Each row is a point on a tangle of strands that fork and nearly touch. The rows are in no order.
In the rows, zero is written as 128.
Two points are linked if the straight distance between their rows is under 110. Some points are linked to none.
J507: [196 180 167 113  98 117 121 163 128 125 152  74  78 135  94 115 117 140
 114  90 130 127 122 153]
J952: [169 108 175 176 106  69 103 120 101 132 106 112 149 158 136 114 161  88
 165 113 109 102 142 163]
J539: [102  95  75 100 158 159 202 149 138 132 126 110 129 122 138 123 119 119
 132 138  98 141 166 114]
J745: [156 130 114 119  74  96 103 131 139 121 142 151 105 180 154 146 127 177
 141 146 116 143 146 102]
J45: [130 138 120 185 106  82 145  96  74 149  79 134 166 114 157 131 173 136
 138 126 146  85 143 123]
J415: [123  97 113 105 136 183 155 114  99  99 124 151 153  94  83 133 158  77
  81 128 116 166 148  94]
J3: [144  91 137 112  47  83  97 170 127 126 150 121  82 170 158 134 115 170
 171 130 100 138 140 145]
J95: [130 117 122 117  95 154 143 130 136 124 209  59 102 145 107 179 109 114
 122 132 130 137 144 170]
J226: [106 118 119 169  85  89 133 127  91 141  92  81 124 122 159 108 133  67
 154 118  84 135 131 131]
J851: [152 119 114  77 113 158 119 117 122 111 141 209 112 153  99 148 160 118
 120 141 161 143 139  69]
J757: [103 128  97 137 103 102 149 121 101 140  87 147  74 212 133 101 173 110
 128 153  97  73 143 124]
J43: [157 103 145 123 175 128 123 128 164 158 162 140 167 142  86 142 129  62
 132  86 108 125 122  75]
J38: [102 138  65 121  95 125 123 132 150 102 152 136 111 138 149 149  96 148
 147 169 110 194 137 134]
J994: [136  92 128 110 105 117 105 155 110 134 121 152 141 129  97 113 170 150
 173 134 145 107 156 151]
J568: [133 124  74 133 140 141 167  97 133 132 124 143 128 187  93 138 156 127
 126 154  92  89 180 134]
J81: [106 165 117 183 149 109 123  72 171 151  95 139 128 154 136 116 117 120
 120 160 125 100 100  74]
J17: [111  71 109  93 100 173 184 150 137 102 129  79  85 135 148 144  88 115
 104 144 117 136 146 168]
J37: [ 97  63 106 110  80 158 160 138 132 107 160  83 112 119 156 162 125  92
 117 141 118 185 148 148]
J794: [156 184 167 118 119 141 105 124 150 104 168  90 117 140 116 121 126 164
  98 129 191 137 118 185]
J92: [156 151  76 140  79 114 120 145  91  91  59 169 121 132 103 115 134 151
 127 163 110 144 156 131]
J656: [163 123 159 156  95  92 126 126 121 131 124 106 127 205 125 127 166 108
 151 125  90  68 147 203]
J405: [107  85 135 137 165 157 123  95 163 150 166 104 211  84 125 149 140 105
  96 135 127 117 127 174]
J244: [164 157 190 111 146 131 107 148 141 104 174 105  89 128 130 111 136 186
 124  85 207 138 110 188]
J182: [ 65 146 157 161 153 105 148 119  91 140 119 187 174  63 115 132 182 165
 151 137 177 119  98  87]
J885: [106 116  97  85 144 186 166 133 110  89 113 141 112  95  89 107 126  94
 102 157 128 167 143 123]
J935: [114 116  85 134 132 131 127  71 149 126 200 120 165 137 152 174 147  87
 109 150 121 167 152 109]
J956: [ 90 162 113 148  78  78 147 117  83 143  99  89  79 154 167 101 134  85
 138 126 101 124 128  91]
J485: [138 157 107 161 132 125 118  98 146 100 120 142 160 174 106 124 127  98
  98 161 120 149 126 135]
J629: [111 144 109 117 128 130 115 101 146 133 128 146 110 128 233 165  92 181
 112 127 152 130 107 103]
J347: [ 76 128 107  73 147 181 106 133 145  81 167 126  73 116 170 126  91 126
 129 146 137 163 100 142]
J122: [174 126 135 130 103 142 148 164 153 118 154 118 143 163 106 161 124 130
  92  97 116 139 124 177]
J111: [171 160 146 148 106  61 103 122 102 116 130  75  90 155 101 100 131 188
 150 140 124  92 169 175]
J125: [117 142 125 139 127 115 148 130  98 177  77 191 127 163 113 129 165 132
 148 115 150  76 124  70]
J805: [110 117 171 154 173 120  88 153 170 142 112 156 144 105 123  83 124 124
 185 124 139 121  81 139]
J602: [145 140 127 105 130 130 154 133 130 101 116  90  75 193  85  86 107  97
  96 145  86 120 134 118]
J975: [163 190 155 122 120 126 114 120 139 114 122  96  83 184 102 102  80 120
  98 131 105 123 107 104]
J190: [154 172 123 168 108 109 132  98 142  90 123 121 116 223 134 135 128 106
  90 160  80 133 124 149]
J298: [171 179 142 149 142  92 101 111 170 118 148 127 142 129 126 143  77 121
 107 124 120 165 106  78]
J259: [ 99  84 152 124 147 141 112 145 185 163 205 108 166 152 138 137 133 105
 143 113 131 130 106 178]
J879: [ 84  93 100 121 122 124 163 142  99 130 127 141 137 140 123  98 176  57
 150 116 102 159 146  94]
J15: [ 96 166 106 148 101 114 115 103  98 138 133  80 117  78 115 106 145  95
 159 153 139 134 137 118]
J324: [202 151 140 164 104 105 146 169 140 124 159  94 158 153 102 152 151 121
 116  69  89 138 134 155]
J716: [138 151 134 133 127 152 154 130 126  94 125  77 105 182  80 110 135  54
  96 139 107 115 137 166]
J61: [110 115 151 118 135 124 111  92  99 184 155 109 121  97 138 118 173 158
 168 125 200  77 154 110]
J148: [154 108  78 137 119  98 135 126 141 155 126 172 170 121 164 157 132 156
 139 111 105 153 156  85]
J796: [ 90 124  96 113 133 185 131 115 109 140 112 124 141  70 135 137 127 153
 110 146 152 110 141 169]
J144: [ 71 120 133 115 157 190 117 104 143 138 145  93 134  90 122 110 116 111
 108 157 147 110 120 171]
J482: [179 185 137 192 153  65 113 141 161 100 115 148 175 160  87 108 149 169
 136 120 124 158 127 143]
J553: [173 168 115  78 162 162 123 166 116 102 134 139  85 117  68 137  94 192
 141 119 104  84 130 175]
J583: [ 95 126 116 101 118 117 108 119 157 156 188 117  71 169 146 123 119 123
 167 129 110 133 124  90]
J227: [ 87 133 110 103 138 145 214 116  69 149  87 151 133 163 113 131 149 114
  90 132 152  80 143  98]
J712: [ 94  88  90  90 184 163 161 133 145 149 143 206 155 123 148 159 144 122
 135 100 132 141 130  86]
J385: [143 139 112 137 163 140 105 142 123 137  89 164 121 141 170 121  94 223
 153 131  59  96 104 125]
J577: [180 189 177 151 117 120 103 176 156  97 128 129 121 136 105 106 128 107
 105  90 152 178  70 138]
J211: [156 121 131 145 103  69 101 103 148 139 128 136 124 151 191 140 120 197
 136 131 153 142 143  98]
J530: [123 134 101 132 156 139 183 129 119 113  59 111 125 142  85  81 128  70
 117 138 104 117 150  94]
J368: [143 146 151 152 107 115 137 138 125 107 135  87 112 200 101 113 173  56
 124 114  91 100 122 208]
J835: [117  84 125 106 101 176 158 141  71 123  98 158 147  95  90 137 187 109
  97 116 136 124 145 124]
J947: [148 140 116 143 107 100 133 118  99 150  70 168 106 194 117 122 180 140
 146 131 113  64 139  80]
J968: [124 122 132 124 178 168 133 126 146 129  85 199 122 138 101 112 144  76
 120 128 141 136  94  61]
J585: [151 152 118  87 142 148 100 158 102 103 107 129  76  98 115 121  87 183
 153 118 113  92 125 153]
J292: [139 123 123  87 154 162  85 183 114 105 121 108  99  86 147 124  78 147
 167  73  88 116 108 148]
J937: [144 101 150 127 172 141 110 147 143 115 147 121 176  59 144 141  97 164
 145  97 144 150 125 176]
J573: [128 134 173  94 161 162 121 113  79 133 129 137 116  33 123 139 143 149
 151 110 188 106 115  78]
J372: [ 94 128 169 155 122 124  89  82 127 130 159  57 148  62 138 107 139 129
 120 166 168 129 133 160]
J291: [117 121  86  96 115 170 154 153 108  80  89 144  95 120  61 100 114 110
 101 169 114 150 153 175]
J10: [168 126 165 123 123 118  90 168 137 106 103 139 120 115 155 124  80 152
 140 101 132 146  95 124]
J891: [114 124 171 103 108 162  80 121 120 108 118 134  85 124 120  96 129 104
 105 155 169 118  86 131]
J384: [131  79 163 121 104 122  92 158 128 105 130 180 158 134 104 120 184  91
 133 135 128 166 110 129]
J695: [184 170 146 161 141  84 106 156 146 108 106 146 135 141  79 100 116 174
 164 121 126 150 126 119]
J68: [184  54 167 119 133 128 126 165 134 164 124 137 178 119 110 151 129 129
 131  68 119  98 135 149]
J659: [103 126 140 130 168 116  73 147 178 141 123 161 112 165 181 100 117 192
 180 133 134  98  81 147]
J819: [143 123 158 120 163 135 111 105 191 134 149 161 141 200 127 142 122  88
  88 130 146 123  90  84]
J702: [136 112 151 108 109 153 137 113 144 138 173  43 107 149 136 149  87  88
  91 111 119 115 140 144]
J448: [105 159 120 134 163 166 147 131 171 144 138 104 134 171  80 100 110 123
 113 146 114 101 120 189]
J962: [ 68 149 146 132 131  81 141 138  88 164 147 140 169  64 157 138 143 128
 168  99 149 160 111  68]
J914: [120  80 141 117 171 164  97 183 125 123 121 128 152  57 161 131 103 148
 173  80 112 122 108 165]
J194: [ 82  75 124 106 105 127 137 147 139  88 130 118  91 167 164  95 161  63
 121 163 130 164 119 122]
J574: [160 125 105 120 121 117 131 129 133 112 106 143 119 115 138 138  81  91
 100 109 100 187 123  58]
J5: [155 124 137 174 128 131 135  95 144 134 114  76 176 131 130 147 105 113
  80 133 117  85 144 181]
J654: [110 143 165 125 165 122  69 165 175 124 141 161 124 155 152  96 110 143
 176 120 138 135  74 144]
J864: [122 113  83  94 162 144 218 157 120 125  96 119 112 137 109  87 138 103
 130 138  96 127 162  86]
J446: [126 110  87 146  70 117 145 134 117 134  87 109 132 113 187 149  89 154
 100 128 102 147 140 137]
J471: [112 163 125 180  92  57 118  94  91 134  97  83  99 118 168  96 138 179
 161 156 157 111 155 121]
J592: [176  47 162 145 145  92 119 142 166 157 130 161 194 137 137 149 136 115
 115  77 125 103 103 134]
J775: [160 170 116  85 151 167 145 171 129 125 142 144 100 143  30 133 118 141
 137 117  97 112 138 163]
J247: [140 145 132 155 118  97 111 162 146 136 128  73 140 111 131 108  80 184
 161 117  93 139 137 186]
J315: [142 116 139 188  99  79 103 135  99 115  89 106 160 110 136 107 148  88
 159 127 100 139 135 143]
J240: [164 139  80 145  99 109 125 149 131 130  81 184 149 136 121 136 120 175
 143 134  87 154 154 100]
J977: [117 174 129 156 105 100 122 106 136 116 184  44 109 173 135 127 117  86
 139 142  84 128 135 181]
J818: [122 174 105 129 145 145 142 177 150  92 132 109  99 150  76  97  80 135
 116 140  71 163 117 172]
J798: [ 57 162  99 116 160 130 181 140 100 129 116 171 162 104 154 141 106 119
 124 113 140 175  92  88]
J617: [168 107 140 132  98 118 114 115  97  74 153 140 174 108 102 163 180 112
 111 138 122 173 159 135]
J946: [ 48 159 115 136 182 119 177 135 134 148 106 152 126 136 179 109 105 123
 138 120 133 141  85  76]
J632: [196  85 145 161 142  88 136 106 154 125 105 156 191 122 115 149 122 106
  80 104 132 105  91 120]
J670: [141  96  71 137  89 152 150 122 122  86 103 187 156 161 131 162 158 127
  93 160 122 154 163 140]
J833: [142 142 122  91 127 122 160 144 123 104 124  92  41 184 127  82  74 141
 101 172  59 144 121 108]
J319: [137 145 146 173 137 105 108 123 141 126  85 109 135 123 122  96 102 196
 152 156 153  91 138 168]
J136: [111 163  91 134 163 152 124 115 141 144  86 149 116 111 129 111  97 158
 136 139 118 121 117 112]
J522: [179 127 121  91 102 136 124 137 132  97 139 150 120 142 115 158  94 110
 104 119 118 175 131  86]
J761: [124 117 121 130 163 137 114 123 158 149 154 119 185  69 123 135 110 139
 140 127 129 133 138 158]
J358: [129 162 103  92 135 136 147 166 120 105 122  98  57 134 106 104  57 149
 121 147  54 156 130 153]
J391: [ 75 141 170 125 155 113 160 130  89 138 140 171 163  41 147 156 149 169
 146 111 179 136  97  84]
J36: [ 57 105 118 106 160 177 119 102 164 124 157 187 144 124 169 137 156 125
  99 165 159 158 102 120]
J484: [ 65  94 174 131 112 131 132 142  95 172 108 151 136 102 168 124 173 156
 134 115 178  88  96 129]
J230: [175 118 157 116 171 111 110 143 132 136 141 145 137 133  78 120 123 198
 172  95 163 105 148 149]
J586: [ 57 177  65 155 139 127 159  91 115 134 120 130 144 129 142 113 137  99
 116 160 137 149 142 101]
J986: [138 112 127 108  99 138 159  91 133 153  90 126  79 186 180 149 121 124
  73 125 132  83 134  76]
J276: [ 96 145  84 136  96 103 100 123 135 111 166 118 151  97 154 134 109 133
 149 165 122 206 143 135]
J78: [ 87 118 104 154 138 121 155 105  93 124 101 125 157 137 112 101 179  41
 155 142  88 127 153 144]
J245: [186 173 194 148 121 109 109 163 123  95 136  90 114  97  87 105 122 128
 113  89 170 162 110 152]
J331: [ 90 181  84 152 180 149 140  78 159 135 103 131 125 130 118 103 105 115
 113 175 130 130 116  88]
J464: [125 143 139 128 132 139 108  88 124 153 149  53 130  61 133 126  97 144
 129 145 156 101 148 142]
J231: [ 87 121  89 105 191 181 159 137 172 104 128 132 123 145  88 100 115 121
 119 181 123 120 139 183]
J786: [176 186 156 167 187 127 133 137 165 149 134 100 149 134 125 125  79 187
 115 103  88 112  94 150]
J466: [ 75 125  92  97 184 159 173 149 111 113 118 212 155 116 178 162 126 138
 115  99 136 153 103  87]
J108: [132 165 116 140 206 156  99 140 140 121 105 137 116 131 139 111  81 206
 160 134  63  85  81 137]
J492: [174 189 154 154 148 106 108 145 173 116 139 131 141 152  90 123 111 101
  98  89 123 168  86 107]
J228: [106 157 149 125 151 113 135 127 105 165 120 156 113  97 187 137 111 155
 159  92 158 103  86  72]
J392: [124 101 112 145  94 103 117 161 149 149 110  92 140  96 183 131  82 172
 145 117  91 147 141 169]
J463: [ 95 117 130 175 107 110 119  72 102 133 115 113 149 136 189 131 182  79
 127 158 125 117 141 162]
J887: [155 136 154  62 110 139  89 177 127 101 172 125  58 148 135 150 111 166
 157 100 147 109 115 171]
J563: [ 62  96 119 135 162 155 157  93 154 132 115 163 141 152 156 110 173  95
  81 173 162 129 115 113]
J403: [116 139  94 105 131 146 122  99 129 138 179 126 132 122  84 148 147 121
 156 146 136 128 165 116]
J162: [135 151 103 162 109  90 101  99 143 103 162 116 175 112 148 143 123 144
 128 157 136 170 148 136]
J810: [110 149 156 150 114  83 150 135 106 193 104 118 113 108 170 129 110 141
 160  80 137  92 108  63]
J797: [ 99 152 107 152  90  96 124 111  91 147 101 106  80 168 141  94 154 108
 151 160 104  69 135 133]
J251: [127 109 140 135 111 114 124  94 153 173 118 106  99 171 198 142 100 124
  97 118 110  97 111  80]
J644: [172 130 149 149 100 115  94 156 148  93  86 157 141 135 136 131  92 133
  96 127 127 158 101 135]
J326: [203 148 159 127 150 125 113 117 110 103 106 118 118  73  97 136  74 165
 132 111 164 135 134 100]
J149: [159  99 138 108  88 157 131 144 143 102 141 157 128 180 112 170 139 115
  84 129 147 136 127 160]
J350: [172 164 162 122 121 128 126 151 135 132 134  86  94 145 102 119  73 124
 111  98  89 138 110 133]
J173: [110 141 138 153 151 118 135 120 101 159 111 184 147 101 110 120 169 140
 162 122 180  96 122  71]
J624: [154  82 149 104  93 158 134 147  67 136  90 153 149  66 101 141 175 150
 121 110 155 103 157 132]
J364: [170 140 166 144 177 116 111  95 188 141 164 135 168 153 102 146 121  98
  92 105 163  99  79 108]
J361: [115 134 175 121 164 162 113 121 102 113 126 134 138   4  95 127 136 128
 131 125 146 141  98  87]
J250: [134 142 169 120  99 139  96 118 122 101 164  78 119 126 108 129 142 146
 104 162 187 109 127 211]
J186: [142 127 139  78 113 174 130 147 117  89 182 111 113 117  55 149 131 101
 102 124 140 147 133 155]
J571: [ 96 135 150 134 120  99 127 129 110 195 118  99  87 124 142  95 130 128
 180  99 126  71 110  79]
J141: [136 132 126 156 146 100  90 137 155 153  98 159 123 168 174 103 114 236
 163 155  83 108 100 145]
J204: [ 77 122 133 106 143 147 190 134  67 172  93 159 159 120 122 153 131 142
 124 104 165  74 126 122]
J622: [171 149 111 134  99 103 103  94 111 101 138 104 144 109 125 140 115 175
 139 151 151 152 178 126]
J980: [100 113 119 100  72  97  95 177 127 133 144 107  51 145 168 107  98 143
 168 128  89 147 126 153]
J378: [112 159 104 180  93  72 145 125  87 151  76 119 149 109 161 129 130 169
 141 133 134 112 152 123]
J118: [104 109  93  92 113 158 209 132 110 136  77 149  97 174 137 122 147 135
  90 140 139  81 157 126]
J239: [160  92 161 102 173 177 135 172 148 164 136 141 154 128  78 136 125 103
 132  72 118  90 116 157]
J981: [139 143 119 107 121 126 108 170 108 109  61 190  63 144 177 112  99 159
 149 109 106 126  87  79]
J215: [192  96 162 115 126 136 113 123 111 109 113 135 153  61 133 157 104 153
 100 105 161 142 137 119]
J401: [103 106 101  88 129 136 181 145 140  75 138 139  89 171 138  94 167  73
 117 186 151 170 132  83]
J678: [ 56 120 148 144 151 161 157 107 121 140  96 150 144  92 159 124 143  99
  85 146 159 119  86 108]
J533: [158 149 158 110 110 121  66 166 118  94  85 148  64 129 169 113  84 167
 154 113 122 137  78 104]
J191: [177 165 147 175 124 108 132 118 132 134 139  63 163 148 114 129 131  86
 112  96 100 111 135 177]
J398: [130 138 128 163 100  84  98  70 116 129 146 131 131 154 182 138 174  75
 151 146 126 129 138 102]
J793: [157 116 100 139  93 135 131 113  93  93 102 168 177 117 114 158 166 103
 119 144 112 160 166 123]
J967: [111 109 126 149 107 129 135 124 150 126 154  54 126 153 149 129  97  78
 115 129  82 150 144 156]
J841: [163  91 134 171 133 103 134 119 151 154 111  85 182 100 149 148  86 113
  94  99  99 113 130 146]
J221: [ 91 135 140 149  99  87 100 133 116 171 137  80  96  99 148  87 133 116
 187 131 147 113 131 108]
J151: [ 69 120  62 121 158 156 155 134 164 138 133 145 108 150 118 109 125 144
 143 174 112 110 151 171]
J860: [115 167  80 124 120 125 109  94  91 126 168 109 130 100  73 119 169  93
 171 158 130 122 175 121]
J916: [158 181 125  87 128 176 152 138 142 108 167 109  84 150  60 145 107 124
  96 127 128 125 129 155]
J587: [156 141 172 123 168 146 106 111 165 148 173 121 163 126  85 136 139 122
 122 118 173  97 118 138]
J800: [ 82 103 125  63 144 171 139 145 165  88 192 100  53 149 141 129 105 100
 130 171 148 154 113 161]
J558: [111 131 143 165 140 109 107  60 125 133 155  91 170  65 140 134 165 106
 118 164 151 123 135 124]
J399: [ 93 108  78  86 103 113 146 176 109 153 146 133  86 102 129 125 128 130
 186 109  97 151 154 126]
J450: [109 100  92  71 119 146 158 165 107 134 124 161  73 144 140 133 124 128
 155 105 108 147 140  98]
J419: [ 88 106  96  93 102 127 172 162  80 128 129 172 110 139 126 123 174  91
 141 120 134 156 145  91]
J447: [100  96 133 103 122 139 119 110 101 173 167 154 141 114 142 142 203 143
 149 123 181  95 151 104]
J483: [168 107 121 186 130  87 141 108 121 155  79 107 172  84 128 141 111  97
 124 103  94  96 128 102]
J549: [ 93 114 138 107 119 119 116  96 159 165 165 107  77 170 197 124 106 113
 129 123 131 131 111  81]
J338: [123 122  91 153 143 103 120 113 148 179 137 134 168 131 149 133 143 157
 169 127 115 112 154 112]
J643: [176  95 148  91  93 156 125 129  71 120 115 139 136  52 111 156 131 133
 119  98 151 140 145 105]
J926: [189 108 178 179 118  73 119 124 114  93 109 130 148 164 114 137 135 184
  91  95 175 132 159 181]
J738: [133 117 171 100 159 157 115 103 104 175 129 116 118  66 127 136 139 149
 146 103 182  66 128 107]
J417: [122 179 125 117 128 114 146 125  82 146 115 136 121  73 151 149 110 188
 162  93 171 112 132  82]
J117: [139 161 161 117  99 156  88 112 111  93 113 107 102 123  80 107 123 123
  94 188 180 110 111 170]
J854: [139 164 124 150 173 151 111 150 146 121  81 141 124 113  99 101  72 149
 147 123  81 124  93 132]
J243: [101 112  98 161 143 148 138 119 115 144 101 130 177 103 104 112 154  92
 139 133 108 116 149 139]
J308: [144  92 204 162 111  80  94 132 108  77 129 113 173  90 110 109 187 105
 122 124 125 167 120 156]
J380: [149 146 125 157 138 100 103  55 116 136 152 118 163 128 137 144 172  99
 139 155 149 105 154 103]
J998: [168  78 172 106 157 141 110 134 141 139 142 155 167  92 104 145 132  82
 111  78 130 140  97  91]
J275: [117  97 204 136 156 139  98 121 132 121 135 117 144  34 108 110 146 124
 134 117 157 128  92 109]
J820: [118 167 124 157 135 147 133 150 149 122 130  89 152 130  80  99  97 105
 117 132 100 144 116 184]
J781: [ 99  67  78 103 162 180 173 119 162 144 172 165 164 135 133 173 152 120
 134 133 134 155 160 113]
J620: [154 145 121 150 160 136 140 122 122 136  80 124 150 146  45  99 130  81
 135 124  93  87 144 109]
J849: [115  91 112 114  99 173 163 109 116 138  78 121  94 166 151 125 134 111
  72 143 148  94 143 132]
J595: [ 96 113  58 127  66 131 165 136 124 113 117 119 108 136 172 157 105 152
 121 153  92 184 165 132]
J394: [150 189 125 157  91 109 128 105 128 100 166  83  93 209 124 145 149 110
 122 157  92 129 136 177]
J305: [133  74 152  94 172 195 136 140 127 139 130 138 150  79  88 133 126  80
 118  86 126 115 115 114]
J701: [162 157 144 168  96  58  97  91  87 107 107  84 106 142 138 107 141 150
 163 147 137 114 168 148]
J852: [167 192 137 193 157 105 129 142 191 130 131 121 165 158 120 108 126 180
 101 108 119 139  96 165]
J272: [142 100 101 114  84 151 144 146 138  85 124 164 113 195 119 180 121 153
 106 157 123 152 137 162]
J246: [186 117 170 167 110  67 101  91 135  86 123 139 154 153 139 145 143 148
  84 136 182 142 126 136]
J625: [ 78  88  60 128 157 150 176 126 153 158 167 129 157 135 125 138 149 114
 160 134  99 143 171 116]
J970: [160 120 189 148 104 109 105 109  98  81 167  99 178 100 110 150 190  94
  97 128 125 157 147 171]
J363: [137 106 103 129 163 126 151  98 161 173 144 132 151 137 135 152 124  95
 119  97 108 122 140  63]
J660: [101 110 126 172  98  94 147 109  68 150 105 141 168 130 167 135 204  99
 149 121 123  99 156 136]
J345: [ 68 109 115 105 111 111 154 139  98 182 181 132 157  99 180 158 145 125
 152  88 135 154 133  90]
J924: [184 150 160 140 148  93 121 148 160 131 148  98 143 135 142 132  93 205
 139  91 116 141 130 153]
J971: [158 179 134 123 133 104  97 161 142 121 160 137 112 146  76 112 124 148
 165 129 128 145 130 137]
J306: [109  98 110  89 127 155 119 139 114 167 147 193 126 131 104 135 189 147
 167 129 163  98 149 120]
J248: [ 78 109 123 143  83 132 146 119  86 109  93 108 146  78 166 127 134  86
  75 136 114 169 124 127]
J984: [145 105  91  99 180 169 178 125 136 138  97 146 146  99 153 161  85 115
  99  81  95 134 133  90]
J596: [120 164 114 112 132  96 132 121  89 161 138 100 113  48 155 131 112 191
 181 104 158 146 161 104]
J313: [ 68  84 122 136 151 181 134  96 165 148 167 100 168 120 137 135 135  99
  97 160 142 108 134 185]
J801: [132 114  91  99 115 159 151 120 139 122 182 110 119 147 106 175 119 127
 135 145 119 144 168 130]
J374: [187 173 120 135 104  94 110 103 110 108  88 134 116  97 117 133  98 180
 125 149 154 146 147  86]
J499: [104  93 109 150 144 109 127 129 175 179 140 118 151 171 154 118 113 129
 152 131  70 119 130 132]
J892: [110 154 118 106 151 147 134 148 103 129  84 168  89 124 180 146 101 165
 144  86 128 102  84  79]
J554: [216 119 153 166 104  79 136 145 113  93 119 112 169 144 108 153 149 142
  99  84 127 140 157 169]
J693: [ 99 109  91 140 153 117 158  78 136 150 154 134 160 116 157 159 146  67
  95 129 127 148 136  78]
J470: [ 37 159  61 132 151 146 166 116 128 146 136 124 128 116 136 112 129 133
 139 163 138 137 140 147]
J79: [128 116 156  73  86 125  96 177 130 117 154 128  32 167 119 117 108 134
 130 136 130  93 114 179]
J449: [160 136 112 157 125  97 151 112 120 154  95 113 137  81 137 142  80  98
 114  89  98 139 119  45]
J54: [105 142 127  86 133 168 101 129 113 104 118 132  72  96 133 104 101 117
 123 143 148 140 101 125]
J663: [ 97 107 128 146 157 140 143 146 211 173 178 110 162 175 139 132 115 125
 141 113  90 119 113 179]
J777: [144 129 145 101 160 165 127  97 160 143 122 113 111 137 126 139  84 111
  98 116 133  95 116 108]
J501: [196 135 119  94 109 135 109 129 130  99 122 201 133 153  95 160 134 147
 110 132 157 157 147  86]
J161: [103 121 151  85 127 193 116 126 112  93 158 127 124  99  48 120 150  91
 102 158 140 134 124 170]
J697: [108 102 198 132 144 137  90 140 150 140 142 112 149  86 125  98 125 107
 139 120 149 126  90 151]
J64: [149 169 109 141 123  96 109 127 136 139 149 130 107 195 106 111 118 197
 137 176  72 116 122 144]
J263: [162 175 159  81 139 129  93 164 138  73 190 146  73 145 112 138 127 186
 155 104 185 136 106 172]
J928: [110  80 210 138 105 100  73 156 122  93 113 160 148 100 117 101 191 108
 126 121 137 165  96 122]
J334: [ 87 101  97 112 107 136 141 157 104 161 158 117 142  68 144 127 140 113
 160 106 112 169 150 113]
J131: [107  82 127 127  76 139 118 121 104 107 147  93 145  88 160 153 142  97
  94 143 110 179 137 138]
J744: [ 79 130 130 154  97 146 145 108  91 121  70 149 139  88 168 122 144 123
  69 161 154 136 108 128]
J773: [142 153 136  87 133 116  91 141 155 130 182 130  93 151 106 130 106 134
 166 120 125 148 119 102]
J152: [ 92 110 130  97  78 110  96 168 123 135 123 135  31 144 165 105 108 161
 139 148 114  97 117 172]
J938: [137 109 175 119 136 136 107 141 173 139 201 134 168 138 124 142 159 136
 118 110 173 129 103 167]
J257: [153 121 141 143 121  89 105  80 160 134 124 145 137 113 196 156 113 162
  95 139 168 122 109  97]
J739: [217 104 156 165 128  74 119  98 138 114  94 153 165 146 121 148 125 140
  95 117 160 102 124 111]
J949: [136 141  75 115 100 144 145 155  93 104  66 148 109 101  71 109 116 129
 127 157 103 134 158 139]
J269: [134  78 136 125 110 122 108 149 124 137 111 158 158 124 132 122 160 114
 148 108 131 134 126 109]
J110: [118 107 115  89 133 168 149 114 131  91 141 169 100 175 116 129 159  77
  97 159 162 159 137  81]
J480: [139 173 111 124 127 105 121 105 110 153 138  62 104  74 127 113  85 170
 171 136 129 122 167 124]
J421: [129 132 115 138 161 161 137 112 131 148 119 118 170 117  43 113 146  97
 139 135 121  84 156 150]
J256: [ 96 138 113 120 149 171 172 128  80 159  77 145 154  75 141 149 121 169
 117 111 154  73 133 147]
J32: [131 136 124 150 159 105 114  91 176 149 131 156 128 198 125 118 133  86
 123 140 115 113 102  61]
J555: [ 72  60 134  91 119 160 140 151 167 106 159 135  75 176 152 114 139  98
 130 162 150 143 118 158]
J153: [ 60 121 110 112 124 154 123 101 151 132 135 161 123 139 208 142 126 143
 104 150 160 148  96 114]

A fork is a point with three links, a tip a point with one. Leave the first point through the second and follow the links. Name the first fork or tip that comes.
J269; J994: J331
J308; J970: J324
J971; J773: J161
J571; J221: J485
J228; J417: J111
J450; J399: J602
J182; J391: J946
J485; J190: J228
J257; J629: J17
J68; J239: J935

A fork is a point with three links. Follow the links from the first point to the second and name the forks in between, in order.
J415; J141: J331
J182; J81: J602 > J331
J587; J226: J331 > J602
J463; J10: J228
J507; J470: J602
J68; J555: J324
